Each row is a point on a landscape with many valleys, with its height.
From any point a ball takes the steepest step (drop divided by distance) to one of its 5 nearest points. It stops when none of these is lower. Distance is the straight distance between rows; heights are no part of it.
J113 h=257: 91 119 106 134 143 100 154 134 104 144 102
J701 h=753: 134 112 109 189 128 123 131 100 138 160 139
J965 h=275: 140 143 119 67 139 121 152 145 126 126 137
J896 h=68: 120 124 130 108 124 113 151 161 150 135 106
J339 h=688: 175 81 103 155 108 157 141 112 155 127 158
J697 h=541: 92 117 131 156 135 99 146 118 75 129 90
J368 h=150: 104 122 107 116 139 102 159 142 115 143 105
J441 h=469: 172 98 119 150 106 155 120 111 169 132 148
J367 h=185: 130 137 104 76 147 112 153 132 115 136 138
J174 h=174: 146 196 123 82 152 98 124 112 143 145 162
J826 h=233: 161 110 137 153 100 148 113 125 178 132 145
J480 h=166: 144 158 118 67 147 113 146 130 125 125 153
J98 h=84: 128 133 165 150 105 159 88 152 166 111 119
J874 h=731: 102 111 149 146 134 98 146 110 54 105 89
J430 h=102: 118 145 160 91 118 147 128 185 131 93 111
J457 h=286: 105 126 113 109 153 101 138 103 65 124 120
J795 h=110: 152 119 157 149 102 153 101 137 175 123 129
J155 h=270: 139 143 135 65 127 128 145 161 130 110 128
J295 h=135: 111 123 115 146 122 110 148 141 151 153 107
J727 h=344: 126 146 146 111 149 101 118 67 58 105 131
J962 h=115: 163 88 134 139 102 190 101 123 144 90 150
J453 h=26: 115 144 159 157 116 178 64 149 150 113 135
J146 h=60: 129 131 154 133 108 140 118 165 173 125 107
J489 h=140: 102 145 167 145 114 165 81 169 151 109 115
J192 h=262: 156 113 151 148 103 176 87 126 159 103 146
J599 h=117: 131 131 141 80 122 129 144 171 141 114 112
J232 h=337: 149 115 122 167 115 128 129 118 172 148 136
J117 h=324: 117 132 129 110 153 105 131 86 54 116 125
J254 h=186: 113 124 105 97 146 106 160 134 105 139 122
J515 h=502: 146 157 146 58 134 133 135 153 129 100 140
J658 h=145: 125 128 114 83 135 111 161 152 129 135 114
J545 h=341: 142 114 146 148 108 204 70 124 135 100 157
J487 h=69: 108 122 115 116 130 105 158 148 139 146 108
J274 h=124: 128 165 110 87 158 103 128 95 102 146 162
J181 h=553: 175 75 117 139 100 177 127 124 146 103 149
J793 h=237: 119 132 135 160 123 201 61 138 136 109 161
J763 h=231: 112 131 104 98 156 106 144 103 77 129 131
J412 h=560: 97 123 129 190 132 103 136 113 104 146 103
J294 h=62: 123 130 138 107 116 124 141 170 154 125 100
J214 h=221: 119 174 129 111 159 91 108 71 83 135 153
J845 h=600: 178 69 101 142 98 172 145 122 142 111 152
J60 h=640: 132 121 154 120 136 99 140 84 46 97 112
J393 h=627: 117 120 111 196 129 111 134 109 131 160 126
J990 h=844: 161 99 104 176 120 140 137 99 151 149 157
J909 h=207: 109 146 161 120 116 149 106 184 144 99 104
J813 h=454: 94 119 128 131 145 101 143 111 62 120 102
J390 h=345: 129 121 115 173 119 116 129 118 164 158 125
J613 h=254: 123 190 120 105 159 89 111 85 112 155 154
J440 h=173: 123 153 109 98 161 104 127 89 83 141 149
J20 h=25: 143 168 115 76 153 112 136 112 119 138 162
J481 h=88: 131 122 133 152 109 126 129 143 177 145 117
J350 h=91: 128 120 120 158 122 117 138 134 169 157 115
J676 h=268: 87 153 158 154 123 172 73 175 139 111 123
J732 h=429: 87 118 121 151 139 103 148 125 85 138 94
J492 h=603: 169 96 108 155 110 148 131 108 163 137 155
J3 h=322: 103 119 112 167 132 107 143 128 136 158 105
J359 h=42: 125 127 138 128 116 118 140 160 166 138 101

Two balls start at each pair of points below. Name the first point that both come to, or write never.
J155 and J440 | never
J874 and J965 | J20
J393 and J3 | J359

For each start below, name the point where the ball stops.
J430 | J359
J727 | J20
J113 | J359
J390 | J359

Call two points neighbours if one is among the 5 nearest of the other. Go from one point of each pair to the other, from neighbour to neighbour, staying as low as possible. Name the highest point that can't be avoided.
J359 and J453 | J98
J359 and J962 | J192
J359 and J20 | J367
